Points, in no order, along strands that fork and pass close to each other.
Points whose rows are less than 69.6 apart are linked; no others are. Some points are linked to none.
riv: [-12  19  -7  -5  17  26  10 -20 -25  -3   3  30  43 -21 -24 -30  -4 -11
  -5 -63  -4   7 -15 -13 -29   5   1  63   4  16  22   9 -52   5 -11 -16
  11  21   7  38  44   9 -10  81   1 -37   3  28 -30   0   9]
mela: [-18  23   2  -7  16 -26  -1   8 -15  20  13  33  -6 -21  -3  27 -22 -10
  -3  14  -4  20  28  -5 -10   5  28  29   6 -22   6  14 -23 -14 -11 -19
  20 -28   2  -6  34  -9 -10  37   8  49  25  32  14  -5  14]
Lumud: [  0  17  -7 -15  11 -35   2   6  -1  37  26  21 -25 -22  10  57 -12 -25
  -3  39  -9  30   7 -12  13  -4  13  -8 -10 -10  10  15 -22 -10 -13 -11
   6 -24  14  -7   4 -22  14  -3   8  46  -3   3   6  -5   9]
Pemok: [ 39 -30   8  -2 -45   8  15  -2  46  -8  13 -56 -30  14  21  21  12  -6
   6  41   2 -10 -25  -1  48 -19 -27 -82 -12  13 -29 -30  58 -15   8  19
 -18  15  20 -29 -65  -6  26 -84  -6   6 -31 -47  27  -3 -14]
sutib: [  0  26 -13 -19  16 -42   5   8   1  51  31  24 -25 -32  15  75  -7 -34
   1  46 -12  35   7 -14  18 -13  11 -15 -15 -11  16  19 -29  -5 -10 -12
   9 -27  17   1  -6 -20  17   0   3  48  -9  -1   3  -4  12]
Levuv: [ 52   4 -11 -32 -21 -24  25   1  43  57  37  -4 -16 -29  34  79  19 -40
  25  66   5  27 -27   3  65 -53 -32 -95 -39  -7  12  -5   7 -14  11  20
 -13  -3  46  14 -66  -3  43 -49 -23   0 -49 -60  31  -2  12]
vaseb: [-12 -28  25  21  -3  -2 -37   3  -2 -20 -15 -15 -35  33  -2  -3 -25  25
 -26  40  -2 -20  45  13 -16  20  29 -14  24 -10 -15  -5  53  -8   7  13
   0 -25  -8 -37 -12 -10 -13 -48  28  55  24  -3  25  -6  -9]
Kiza: [ 46  10 -15 -23 -15 -26  15   8  38  60  35  -2 -22 -37  31  90  11 -36
  18  73  -2  27 -16   2  57 -51 -23 -99 -36  -8  14   2   2 -16  15  17
  -6 -14  44  13 -62  -7  40 -54 -15  18 -43 -58  31  -4  11]
Fimud: [ -6  63 -35 -26  33 -53   5  -2   0  87  37  33 -13 -67  25 103  13 -62
   4  63 -21  52  12 -14  55 -28   0 -23 -28 -18  52  34 -65  17 -17  -4
  17 -39  22  37 -20 -10  27  19 -18  46 -27 -12 -17  -5  34]
pazep: [ 18  -5  -7 -22   3  -8  17  -7   1  11  15   2 -10  -4   3  19  -3 -24
   6   3  -2  17 -24 -14  10  -2  -9   5 -11   6   6  -5 -22  -5 -21  -5
 -14  10  16  -2  -4 -11  20  -2   5  -8 -14  -3  -9   6   6]
Lega: [ 10   4 -23  -7  -1  18   1 -14  -3 -25  -7  -7  41 -12  -3 -38  26  -4
  12 -77   0   3 -48 -27 -30  -4 -28  36 -25  46   2 -15 -43  23 -18  -6
 -18  46 -29  47  25   6  20  53 -10 -89 -40  -2 -34  14  -3]
donif: [ 38 -40   2  -5 -40  18  18   1  41 -24  -2 -63 -19  20  19  -9  22  -2
  12  13   9 -14 -46   2  35  -8 -38 -53 -14  21 -39 -31  48   3   3  10
 -25  25   4 -25 -49   6  29 -66 -14 -25 -34 -41  12  12 -21]
simu: [ -5  43 -15 -36  27 -21  24 -25  -5  60  33  35   5 -46  14  48  10 -55
  -1   8 -18  40 -13 -39  33 -12 -15  22 -22  -5  54  14 -70  13 -33 -11
   6  -1  30  28   8 -10  20  42 -18   5 -18   0 -27  -2  27]
Kosit: [ 36 -18 -13 -40 -16   3  23  -1  27   6   4 -25   8  -1  20   1  40 -21
  28 -16   6  16 -62 -17  27 -23 -52 -16 -35  32 -11 -19 -17  15  -8  -3
 -27  38   3  14 -24   8  34  -8 -28 -68 -59 -25 -15  26  -6]
Kib: [ 20 -15 -23  -3 -15   9  -3  -6   8 -38 -20 -32  25   5   9 -40  30   2
  19 -62  11  -5 -56 -10 -15   1 -38  16 -27  44 -26 -23 -14  26 -11  -1
 -28  46 -35  23   5  11  25  15 -11 -85 -41 -14 -28  23 -16]
Seto: [-19  15   0   1  20   6   6  -7 -23   0  -4  38  24 -11 -25 -25 -20   2
  -3 -30   6   3  11   4 -25  18  22  56  19 -14  11  12 -29 -11  -9 -14
  21  -2   7   4  46   6 -23  63   9   9  32  41  -6  -7  10]
namar: [-47  33  46  40   9  -6 -29  39 -19 -20 -44  24   4  24 -20 -21 -18  73
  -2  23  -5 -24  94  29 -43  14  52  17  54 -55   3  22  33 -14  33  -7
  39 -51 -47 -29  39   9 -68   0   2  68  91  50  39 -15  13]
Memit: [ -6  48 -15 -44  31 -17  30 -36  -1  72  31  33  20 -53  18  53  27 -67
   2   5 -30  42 -22 -47  53 -27 -34  12 -31   0  76  13 -83  29 -40  -5
   2   6  30  52  -3  -5  29  47 -39 -18 -34 -13 -40   2  34]
zabov: [ -3 -16 -11   9   9  21   4  -8 -21 -33  -7   6  22   4 -18 -41 -11   4
  -3 -44  10 -11 -13  10 -28  21   6  44   5   8  -6  -1 -12   3  -6  -2
  -9  17  -8  10  22   6  -4  26  17 -34  13  15 -17   2  -3]
Zomon: [-20  24  11  -3  12 -32 -10  18 -14  20   9  28 -12 -19  -1  38 -25  -6
  -4  26  -7  21  40   1 -13   3  36  21   6 -26   1  15 -17 -16  -7 -20
  25 -41  -7 -11  30  -9 -14  27  10  68  27  35  18  -4  10]
Katop: [ 29 -38   7   7 -30  15   0  -4  29 -27  -5 -54 -34  27   8  -7   1   5
  -5  21   6 -21 -15   1  24   4 -13 -45   2  13 -29 -25  57  -1   3  18
 -24  11   7 -35 -44  -8  18 -72   7   5 -18 -34  12   3 -18]
Kob: [ 24  -9 -18 -27 -10   7  12  -8  13  -8  -3 -18  21  -5  15 -14  39 -15
  20 -46   1  12 -58 -26   0 -13 -44  11 -34  41  -5 -23 -37  23 -14 -11
 -29  45 -17  31  -2   6  31  21 -22 -83 -55 -15 -30  23  -4]
nem: [-17 -31  23  25   1   0 -34   0  -8 -25 -18 -12 -27  39 -11 -19 -23  28
 -25  27   1 -30  44  18 -20  24  32  -1  25 -14 -13  -5  48  -6   6  13
   0 -21 -11 -35  -8  -7 -20 -38  27  43  32   4  21  -5 -11]
Figi: [ -2 -30  23  20 -14   0 -34  -1   8 -19 -10 -29 -45  34   2   6 -20  23
 -25  43  -3 -18  34   5  -1  13  22 -33  16  -1 -15 -12  58  -8   7  16
  -3 -19  -2 -36 -25 -16  -4 -65  30  55  12 -15  23  -5 -11]
nuki: [ 16  -8 -10 -21   3   3  18  -9  -2   1   9   1   3  -2   2   1   0 -22
   4 -19  -2  10 -30 -14   0   4 -11  21 -11  14   7  -8 -24   1 -17  -6
 -18  21   9   6   3  -4  16   8   5 -29 -19   0 -18   7   2]
fuv: [ 48  -4 -13 -46 -15 -13  35  -5  37  49  29  -6  -5 -20  28  48  29 -39
  33  38   7  28 -45  -9  63 -42 -45 -61 -40   2   9 -10  -9  -4  -1  12
 -19  12  39  12 -54   5  40 -30 -34 -32 -58 -46  10  12   8]
Gif: [-13  -2  14   5   7 -21 -19  11  -9  -2   0  13 -20   5  -7  17 -27  10
 -14  27  -4   1  34   5 -17  12  30   8  14 -18  -5   7  10 -18  -5  -8
  11 -26  -4 -23  12 -10 -12  -4  21  55  28  20  21  -3   0]
Muzun: [ 27 -13  -3 -22  -8 -12  13   3  18  13  17  -7 -27   0  11  32  -1 -19
   4  27   2  15 -23  -9  25 -11  -8 -28 -14   5   0  -6   9 -10 -10   5
 -15   5  20 -13 -25 -15  23 -36   7  10 -22 -18   3   4  -5]
rud: [  3  -7 -14   3   5  23   5  -9 -16 -31  -4   2  30   2 -16 -38  -2  -3
   2 -58   9  -7 -28  -3 -27  14  -5  42  -4  21  -4  -6 -25   9  -7  -4
 -16  27 -14  20  23   8   3  35  10 -56  -7  12 -25   6  -5]
gezu: [ 16 -38  11  15 -10  17 -15  -4   9 -29 -12 -39 -33  35  -3 -20 -10  10
 -15  15   7 -29   4   9   0  18   5 -16  11   2 -21 -16  53   3   1  18
 -20   3  -1 -34 -24  -8   3 -58  19  16   0 -16   9   1 -17]
tisa: [-44  38  29  35  13  -4 -12  31 -19 -14 -41  39  19  14 -30 -41 -18  65
   4  -3   6 -22  71  31 -39  16  43  40  58 -57   9  29  22 -17  26  -8
  44 -37 -30 -21  53  10 -72  32  -1  48  89  63  20 -14   7]
fiva: [-37  -2  -1  38  18  24  -6   7 -34 -46 -23  28  40  23 -36 -75 -12  42
 -11 -50  14 -35  15  38 -39  34  22  56  38 -24  -8  23  10  -1  22   8
  20   4 -14   3  36  14 -50  40  10 -29  56  36 -15 -10 -11]
pimap: [ 21 -26 -26   9 -16  13 -11  -2   9 -45 -28 -41  18  11  10 -50  29  11
  16 -61  16 -17 -55   1 -18   8 -39   7 -24  39 -43 -27  11  34  -7   8
 -32  45 -39  12   1  13  21   1  -9 -86 -38 -22 -26  22 -24]
Reko: [ 26  11 -12 -23  -1 -34  10  10  19  49  30   9 -31 -27  21  77   1 -30
  10  58  -7  32 -12  -8  37 -32 -11 -57 -22  -4  15  11  -6 -10   3   5
  -5 -12  33   1 -39 -19  32 -37   0  27 -29 -31  11  -2   6]
Sitek: [  0   4  -2 -15   8 -23  -4   5  -3  17  18  16 -24  -9   4  37 -19 -14
  -5  22  -5  20   7  -9   1   2  19   1   0 -10   5   9 -10 -14 -12  -8
   3 -17  10 -11   6 -17   5  -2  14  38   2   8   6  -1   3]
por: [-26  50  -4 -16  27   5  20 -25 -22  46  14  49  27 -47 -11   3  -2 -38
  -6 -33 -13  27   8 -31  -3  -3   6  63  -1  -2  45  16 -66   8 -22 -25
  34  -6  26  32  53   1  -9 102 -16  16   8  39 -27  -7  24]
Limu: [  6 -21  21  22 -36  -7 -25   9  27   5  10 -40 -50   9  21  65 -14  15
 -23  78 -17   1  34   1  28 -22  11 -98   1  17 -17 -13  62 -29  32  16
   5 -21  12 -28 -59 -22  15 -97  21  79 -13 -44  31 -21  -7]
gikaz: [ 36 -37  -8  -8 -43  12  17   3  44 -23  -9 -66 -10  17  24 -17  37  -2
  21  -1  12  -9 -59   2  36 -10 -52 -49 -25  29 -46 -35  36  12   2   6
 -29  35  -6 -16 -46  18  31 -50 -28 -46 -46 -41   6  21 -26]
laf: [ -4  49 -19 -40  29 -28  24 -28  -2  71  34  36   7 -50  20  62  16 -62
   4  20 -21  44 -13 -37  44 -21 -17   9 -27  -6  63  16 -71  17 -35  -8
   6  -5  31  36  -2 -11  25  36 -25   5 -23  -7 -30  -4  31]
rur: [-40  35   9  26  20  15   6  19 -25 -12 -33  51  42   7 -42 -60 -11  49
   1 -40  11 -12  36  28 -36  23  29  62  52 -42   9  32   0 -15  21  -7
  51 -13  -4   0  63  14 -65  72   0  11  73  67  -5  -9   3]
mubi: [ 12  14 -13 -35   4  11  23 -24   2  12   9   3  37 -20   6  -7  36 -33
  11 -53 -13  21 -49 -44   0 -24 -43  27 -34  43  26  -8 -63  26 -24 -15
 -21  42  -8  51  10   3  27  49 -29 -81 -52  -6 -36  20   6]
dusez: [ 51 -20  -6 -35 -37  -6  33   1  51  29  28 -30  -7 -10  32  37  29 -29
  33  40   9  15 -47   2  65 -44 -50 -85 -38   6 -12 -26  21 -13   6  13
 -17  18  31  -2 -66  10  36 -50 -38 -30 -57 -55  26  12   0]
pafa: [ -6  -1   8  -7   7 -20  -9   4  -7   6   7  15 -19  -2   0  25 -24  -4
  -9  23  -1  12  18   0  -9   7  25   8   6 -15   0   6   0 -16 -12  -8
   7 -20   1 -16  14 -14  -2  -3  19  44  16  15  15  -3   2]
tev: [  5 -41   9  19  -3  16 -18  -3  -1 -34 -17 -30 -27  39  -8 -32 -16  15
 -18   6   8 -36  12  15 -10  25  11  -5  16   0 -21 -15  51   5   4  17
 -21   0  -5 -32 -18  -4  -4 -49  25  13  13 -10   9   0 -14]
fav: [-13 -26 -19  44   9  31 -19  -1 -25 -61 -23 -20  22  30 -16 -85  -4  29
  -3 -59  21 -55 -12  32 -39  34  -1  30   9  12 -33  -3  30  35  12  22
 -23  22 -36   3  11  14 -19  -6  12 -66  16  -1 -22  -1 -25]
mubak: [ 13   6 -11 -30   5  10  22 -18  -2   3   8   3  26 -13   7  -5  24 -28
  10 -49  -7  18 -46 -34  -1 -13 -31  30 -25  35  20 -10 -53  18 -20 -15
 -20  35  -2  36  11   3  22  37 -16 -63 -39  -4 -32  13   6]
gubur: [-46  16  16  38  18  10  -7  23 -25 -31 -35  38  30  25 -35 -66 -14  57
  -6 -26  12 -32  45  36 -39  27  34  47  57 -44   2  29  21 -15  27   2
  36 -16 -15 -13  47  12 -69  37   5  12  82  53   6 -15  -4]
Mosib: [-10  16 -14   6  14  32   6 -17 -25 -17  -2  26  47 -15 -29 -44   2   0
  -3 -78   0   1 -24  -8 -37   9  -1  60   2  24  11   5 -45   9  -6 -10
   6  29  -7  43  46  10 -10  78   5 -57  -3  20 -30   1   1]
gotog: [-15   9  -2  -5  13   2   5  -6 -20   2   1  31  13 -11 -15 -11 -21  -4
  -3 -19   4   6  10  -1 -20  15  21  46  13 -15   9   8 -27 -13 -11 -14
  15  -6   6   3  36   3 -13  49  12  12  26  33  -1  -3   8]
lami: [ -2 -23  23  17 -17  -7 -34   7  10  -9  -3 -25 -46  25   6  30 -21  20
 -27  56  -8  -7  39   7   5   4  23 -42  11   0 -16  -4  55 -17  13  11
   3 -28  -1 -37 -27 -20   0 -65  28  70   6 -16  27  -8 -11]
meto: [-45  -3  37  39  10  -5 -35  19 -20 -29 -32  14  -4  39 -15 -40 -20  59
 -15  21   0 -36  78  30 -40  29  48  14  51 -42  -4  14  44 -12  22   4
  22 -37 -29 -32  22   5 -56 -14   8  50  74  30  29 -12  -2]
gikef: [-20 -28 -15  44  15  29 -19   2 -28 -59 -22 -10  22  34 -21 -79 -11  30
  -8 -53  18 -55   0  36 -39  37  10  35  18   1 -27   3  30  22  15  18
 -13  13 -29  -3  10  14 -30  -5  16 -51  26   9 -17  -5 -20]
tebeg: [ 11 -36 -21  27  -6  25 -13   1  -4 -53 -28 -46   5  26   0 -60  10  18
   5 -50  18 -40 -31  18 -20  23 -18  10  -7  25 -42 -21  34  34   2  13
 -33  26 -33  -6  -4  14   5 -24   5 -61 -12 -18 -16  12 -27]
dotom: [  3 -31 -22  30   2  27 -14   1 -14 -56 -25 -30  14  24 -11 -65   0  19
   1 -57  18 -41 -24  22 -31  26 -10  23  -2  19 -36 -11  26  29   7  16
 -29  26 -34   1   5  12   1 -10  10 -62  -2  -8 -21   8 -23]
mumiz: [ 43 -31   4 -12 -55   7  24   0  57  -3  18 -61 -19  11  29  17  22 -14
  18  42   4  -7 -39   3  60 -30 -41 -96 -25  10 -31 -35  51 -15   8  18
 -18  21  22 -23 -71   5  32 -80 -25 -11 -41 -56  34   2 -11]
tuk: [ 45 -10 -11 -50 -17  -6  35  -3  37  40  22 -13   0 -12  30  34  35 -35
  35  22   3  27 -56 -11  58 -40 -53 -51 -43  10   4 -14 -11   1  -2   5
 -20  23  31  13 -49  10  37 -25 -39 -47 -63 -40   4  15   6]
pof: [ 12  -8  -3 -18   3 -13   7  -2   0   9  16   8 -19  -2   5  24 -11 -18
  -4  12  -2  14 -11 -10   7   4   5   4  -5  -2   4   0 -11 -10 -16  -6
  -8  -1  15  -8  -2 -12  11  -6  13  15  -3   2   0   3   0]
rana: [ 27  20 -20 -17   2 -40   8  14  22  63  34  10 -31 -39  23  94   5 -36
  10  70  -7  38  -5  -5  47 -40  -9 -73 -28  -9  20  17 -11 -11   8   6
  -1 -22  36   8 -45 -16  34 -36  -1  38 -31 -39  16  -6   9]
Keko: [-26  26  20   3  10 -26 -15  24 -14  10  -1  31  -3 -13  -7  19 -27  13
  -4  19  -6  11  54   9 -23   5  43  27  16 -34   0  20 -10 -17   2 -20
  32 -44 -20 -13  41  -1 -28  31   9  70  44  46  27  -6  14]
gula: [ 12 -11 -12  -9   3  14  13  -9  -7 -16  -1  -1  16   0  -7 -22   4 -11
   4 -41   5   2 -32 -10 -15   9 -11  32  -9  20  -4  -9 -29   6 -15  -8
 -18  25  -4  14  14   2  16  19   4 -44 -13   5 -23   9  -1]
daluz: [-11  52 -27 -18  27 -55   3  18  -4  79  37  32 -24 -62  20 104   7 -51
   4  65 -20  51  20  -7  42 -26  12 -32 -24 -18  31  36 -52   7  -5 -14
  18 -49  13  23 -18 -14  24   9 -10  63 -18  -8  -6  -4  26]
Koto: [ -2 -48   3  40   2  32 -21  -6  -8 -49 -25 -48 -19  46  -9 -66  -8  25
 -13 -18  16 -60   7  22 -19  33   5  -1  14   7 -33 -15  62  31  13  24
 -30   6 -18 -30 -18   7  -8 -51  15 -20   9 -19  -1   0 -25]
nimib: [-15 -23  31  28 -21  -7 -50  14   4  -1  -8 -30 -53  27  11  42 -21  35
 -32  68 -18  -3  63   9  -1   0  30 -57  16   6 -19  -5  58 -17  26  10
  13 -42  -7 -36 -32 -19  -5 -75  29  90   7 -19  32 -13  -7]
nup: [  1  27  -9 -37  18   4  31 -29  -6  37  22  23  24 -31   6  18  19 -46
   3 -29 -18  28 -29 -43  17 -18 -25  32 -25  20  47   2 -71  19 -30 -17
  -7  21  18  41  12  -6  24  50 -25 -39 -31   1 -38   6  19]
dor: [-17  36  -4 -20  22   1  20 -25 -19  34  19  39  20 -35  -6  10  -6 -38
  -3 -29 -10  26  -3 -28  -2   2   5  50  -2   1  36  13 -61   5 -23 -22
  16   1  21  25  41  -1   0  77  -8   4   3  28 -22  -4  21]
ber: [-12 -21  -5  22  12  21  -6  -3 -26 -42 -14   1  22  19 -21 -56 -14  17
 -10 -40  15 -29  -4  21 -36  29  13  42  14  -2 -12   2   5   2   3   6
  -7  13 -14   1  19  11 -18  14  20 -31  24  18 -13  -5 -10]
pibe: [ -7  39 -19 -17  19 -47   1  13  -3  63  34  28 -26 -47  16  92  -3 -40
   1  54 -16  44  17 -10  28 -19  13 -20 -19 -14  22  30 -40   0  -6 -15
  16 -45  16  12  -8 -19  15   5  -3  59 -11   0   1  -4  17]
sutos: [  1  10 -18  -2   5  25   3 -17 -13 -25  -3   6  46 -15 -13 -40  15  -5
   4 -80   0   1 -39 -21 -33  -1 -19  47 -14  38   6  -8 -45  19 -14  -7
 -12  40 -25  49  33   6  11  61  -1 -81 -26   8 -33   9  -1]
zalef: [ 49 -26   2 -26 -49   1  30   2  55  12  24 -47 -11  -1  32  25  28 -22
  27  39  11   4 -48   4  62 -35 -46 -89 -33   9 -26 -32  38 -15   5  14
 -16  24  27 -10 -70  11  37 -62 -34 -25 -51 -53  32   8  -8]
dufo: [-34  28   4  19  22  16   6  10 -27 -11 -25  46  41   0 -41 -53 -14  36
  -3 -44  10  -6  26  23 -35  21  28  65  39 -31   9  28 -12 -15  13 -10
  44  -6  -1   6  61  14 -53  77   9   5  58  60  -8  -8   2]
Nidu: [ 18   1 -19 -18  -5  13   7 -14   1 -19  -6 -13  33  -7   4 -26  33 -11
  17 -68  -1   6 -50 -28 -19 -10 -36  25 -27  45  -2 -18 -41  26 -15  -9
 -26  47 -26  42  16   8  24  44 -15 -90 -50  -6 -33  22  -2]
domi: [ 30 -19 -19 -34 -19   6  16  -1  25  -4  -3 -31  16  -1  22 -12  48 -13
  28 -34   7  15 -67 -20  15 -23 -56  -8 -37  41 -16 -23 -21  23 -11  -9
 -26  46 -13  23 -18  14  34   4 -34 -82 -66 -23 -22  32 -11]
Fof: [-28 -30  50  41 -24   2 -66  -1  -7  -6 -24 -45 -57  46  14  27 -20  59
 -35  72 -13 -19  97  11  -8  10  37 -59  32  12 -28  -6  75 -12  44  16
  18 -52 -16 -40 -40  -6 -20 -87  34  99  15 -26  30 -23  -1]
Fuz: [ -1  32  -8 -34  22 -12  27 -27  -7  48  30  31  11 -35   8  32   9 -51
   4 -10 -14  34 -18 -39  22 -11 -16  29 -19   4  48   9 -68  13 -31 -18
  -2   9  25  29  13  -7  18  47 -18 -12 -20   5 -32   1  23]
lorul: [   3  -24   25   30  -50    4  -27   -5   27   -2   10  -59  -50   19
   25   55  -12   20  -24   77  -14  -11   40   -1   32  -19   10 -109
    9   20  -28  -22   76  -27   38   24    6  -15   12  -34  -73  -15
   17 -114   24   77  -17  -57   34  -27   -2]
fegi: [-46  22  45  33   4 -12 -35  37 -18 -14 -36  19  -3  21 -16  -7 -22  64
  -8  29 -10 -20  93  28 -40  14  52  11  44 -47   0  17  28 -14  26  -6
  33 -55 -46 -31  34   9 -59  -7   7  78  76  45  39 -14  10]
Vozo: [-31   2  26  20   6 -18 -27  20 -16 -16 -18  19  -8  16 -13  -6 -25  34
 -13  26  -3 -13  60  21 -32  15  46  15  30 -36  -6   9  20 -18   7  -5
  22 -40 -24 -25  27   0 -35   2  14  61  52  32  32  -7   2]
famar: [-46  45  43  43  10  -2 -20  40 -17 -16 -46  32  11  17 -27 -32 -17  77
   4  11  -1 -22  90  30 -43  16  51  24  58 -58  10  29  28 -14  34  -9
  45 -47 -48 -27  52  12 -76  11  -3  60  99  61  29 -16  14]
Belig: [-29  19   3  10  18  11   6  -1 -27 -11 -14  41  32  -3 -31 -40 -17  18
  -7 -35   9  -6  19  15 -33  18  26  60  31 -23   7  16 -17 -16   4 -12
  32  -5   4   4  51  10 -37  66  12   6  47  49  -4  -4   6]
Bufaz: [ 53  -9  -7 -37 -32 -16  29  -1  51  47  34 -18  -9 -21  35  59  26 -36
  29  56   8  20 -37   2  70 -52 -42 -97 -42  -2  -2 -17  15 -17   8  21
 -14   7  44   7 -69   7  41 -50 -35 -16 -52 -62  36   3   8]
viv: [-18  37  -5 -11  24  26  18 -28 -25  19   7  37  41 -31 -24 -21   0 -23
 -12 -62 -10  16 -14 -28 -21  -1  -3  67  -2  17  38  11 -63   8 -15 -23
  20  16  16  42  52   6  -8  99  -9 -29   0  33 -32  -1  14]
vibag: [ 36 -37   6   3 -37  11  10  -1  38 -20   1 -56 -32  25  14   2  10  -1
   1  27   5 -15 -25  -2  35  -8 -23 -58  -7  15 -30 -26  56  -6   4  18
 -22  16  13 -31 -53  -3  21 -76  -2   2 -23 -39  16   2 -16]
fumon: [-39 -14  -2  50  18  28 -13  10 -37 -53 -20  17  33  37 -30 -89 -13  46
 -14 -53  16 -53  16  43 -41  39  20  46  36 -19 -18  23  24  10  25  16
   8   8 -19  -3  23  14 -53  16   8 -40  52  26 -16 -11 -19]
Rol: [ 22 -40  11  16 -20  19  -7  -6  19 -29 -10 -49 -39  34   4 -15  -6   8
 -12  21   4 -29  -3   5  13  11  -2 -33  10  13 -24 -22  60   0   6  19
 -19   5   6 -37 -35  -9  11 -68  16  12  -7 -27  12  -1 -17]
vig: [-42   5   8  38  18  16  -5  10 -29 -36 -26  33  30  27 -34 -71 -14  49
 -10 -36  13 -32  31  39 -40  34  31  49  46 -34  -3  28  14  -6  21   4
  26  -2 -13  -8  39  10 -59  37   9  -6  69  46  -2 -11  -9]
Ves: [ 36  16 -19 -15  -7 -34   9  16  30  63  33   2 -29 -39  27 104   6 -35
  11  83  -2  33  -4   2  53 -50 -11 -99 -32  -7  18  10  -2 -16  22  14
  -2 -20  39  13 -61 -10  41 -51  -9  37 -37 -56  30  -7   7]
lerik: [ 20 -28 -25  17 -16  20 -13   0   7 -53 -31 -48  12  15   5 -57  26  15
  17 -56  19 -30 -48   8 -18  15 -33   6 -17  37 -44 -27  23  37  -2  12
 -35  36 -39   3  -1  13  16 -10  -2 -76 -26 -23 -21  18 -29]
Kam: [  2  13  -9 -23  14   4  24 -23 -12  16  17  20  18 -19  -3   4   2 -32
   3 -32  -5  19 -24 -29  -4   0  -9  40 -10  14  24   2 -55   4 -24 -18
  -3  18  12  24  24   2  11  48  -3 -25 -15  12 -26   3  13]
Fenog: [  4  17  -9 -30  13   8  26 -24 -10  18  17  14  23 -20   1   4  16 -37
   3 -41 -11  23 -33 -37   2 -11 -22  35 -18  26  32  -3 -61  16 -25 -17
 -11  27   8  31  18   0  22  46 -13 -46 -31   4 -33   8  13]
tesu: [ 40 -13 -10 -45 -17  -2  31  -2  31  21  16 -18   2  -3  24  18  36 -27
  28   2   0  24 -58 -14  39 -31 -50 -30 -37  22  -1 -17 -13   6  -8  -1
 -23  29  17   9 -39   6  37 -18 -31 -53 -60 -28  -8  19   1]
Dar: [ 28  -1  -4 -21  -9 -21   9   7  19  27  23   0 -33  -7  14  56  -2 -21
   5  46  -5  24 -17 -10  31 -20  -8 -44 -17   1   5   1   8 -13  -5   4
  -8  -5  26 -10 -29 -21  24 -40   4  23 -20 -25  10   0   0]
Bilov: [ -6 -38  14  24   3  10 -23  -2  -7 -34 -14 -20 -23  40 -11 -38 -18  22
 -21   9   8 -39  25  18 -18  29  23   3  22  -9 -18 -10  50   3   6  18
 -15  -8  -9 -31 -10  -3 -14 -41  24  17  23  -1  10  -3 -15]
tipel: [ 34 -36 -17  -9 -39  12  10   4  41 -27 -15 -65  -1  14  26 -27  43   4
  24 -16  12  -5 -68   2  28 -14 -58 -40 -31  36 -51 -35  26  19   1   0
 -27  40 -12  -7 -38  20  33 -34 -34 -63 -53 -39  -3  29 -26]
Pupud: [-16 -25  -5  35  15  25 -14   0 -27 -49 -19  -3  18  29 -21 -67 -15  26
  -8 -40  15 -42   0  31 -35  35  15  38  19  -6 -18   2  21  10   8  11
 -12  10 -18  -4  15  10 -21   2  19 -35  29  11 -11  -5 -17]
mipov: [-23  49  -3 -14  27  23  18 -31 -24  34  12  45  38 -43 -22 -11   2 -32
 -11 -54 -15  25  -3 -32 -10  -5  -1  68  -2  12  50  13 -69  15 -19 -28
  28   7  26  45  58   5 -10 108 -16 -10  -2  34 -31  -2  19]
zugum: [ -3   5 -17   7   7  29   3 -15 -23 -30  -6  11  46  -7 -21 -45   3   1
  -1 -72   4  -4 -29  -5 -37  11  -6  53  -6  29   1  -2 -36  12  -8  -5
  -3  33 -16  38  37   8  -2  59  10 -67  -8  13 -34   2  -2]
bafe: [ -6  18  -8 -24  16  -1  20 -21 -14  20  18  29  14 -23  -6   9  -5 -30
   0 -22  -4  23 -12 -26  -3   2   1  42  -7   7  25   5 -53  -2 -26 -17
   3   9  19  20  28  -4   6  51  -2  -8  -5  19 -21  -2  15]
vum: [-22  -5  20  11   4 -19 -27  18 -12  -9 -10  14 -19  12  -6  10 -27  22
 -15  29  -4  -3  48  15 -22  16  37   9  21 -25  -6   5  19 -17   0  -4
  12 -32 -17 -29  16  -8 -22  -7  22  62  38  25  29  -5   0]
feb: [-43  32  19  31  17   4  -4  27 -21 -19 -38  44  26  12 -35 -54 -14  59
   1 -20  11 -17  51  32 -39  22  39  49  58 -51   7  31  13 -17  23  -6
  46 -22 -16 -11  58  12 -69  51   2  26  84  64   9 -13   4]
kada: [ -5 -20  26  24 -29  -8 -38  12  14   2   3 -37 -55  20  14  57 -19  23
 -30  75 -17   2  48   4  15 -11  21 -79  10  12 -21  -5  59 -25  29  12
  10 -32   3 -32 -47 -20   8 -88  28  89  -7 -33  27 -18  -7]
masi: [-13  12   3  -5  14 -10   1   0 -17   8   5  30   4 -11 -12   5 -24  -6
  -4   0  -1  11  16  -1 -15  12  26  35  11 -20   8   8 -21 -16 -14 -14
  16 -15   6  -7  36  -4 -13  38  12  31  26  33   6  -3   9]
Lal: [-38   4  36  30   8 -14 -36  25 -16 -21 -31  14  -6  27 -15 -16 -27  53
 -16  29  -5 -24  78  30 -36  21  48  12  40 -39  -4   9  33 -16  15  -1
  23 -47 -31 -31  24   5 -48  -9  13  64  67  34  35 -10   1]
dezem: [-54   4  38  49  16   1 -35  19 -23 -34 -37  15   0  53 -16 -60 -16  73
 -14  11   4 -49  88  34 -45  33  49  14  59 -46  -2  17  52  -8  31   9
  22 -34 -32 -35  20   8 -68 -18   6  38  84  34  25 -17  -6]

A fork is a point with three links, a tip a point with one. Leave the first point through the second and follow the links. Name the first fork or tip that comes.
Kob, domi: fuv
Kiza, Ves: Muzun
tuk, tesu: zugum
Pupud, gikef: Kib
Keko, Zomon: feb
Kib, pimap: rud

A fork is a point with three links. Follow the links from the first point to the second and name the forks in between, in order.
gikaz, zalef: vibag
pazep, Vozo: Sitek
Memit, bafe: Fenog
Kosit, rud: zugum
vum, dufo: Lal, feb
dezem, namar: Lal
gubur, Lal: feb
fiva, dezem: feb, Lal

Name the points in between on the shortest way along the links from the first point to the second, in order.
namar, vig: famar, tisa, feb, gubur
famar, sutib: namar, fegi, Lal, Vozo, vum, Gif, pafa, Sitek, Lumud
Gif, nuki: pafa, Sitek, pof, pazep
Pupud, tebeg: gikef, fav, dotom
bafe, Lega: dor, por, mipov, viv, riv, Mosib, zugum, sutos
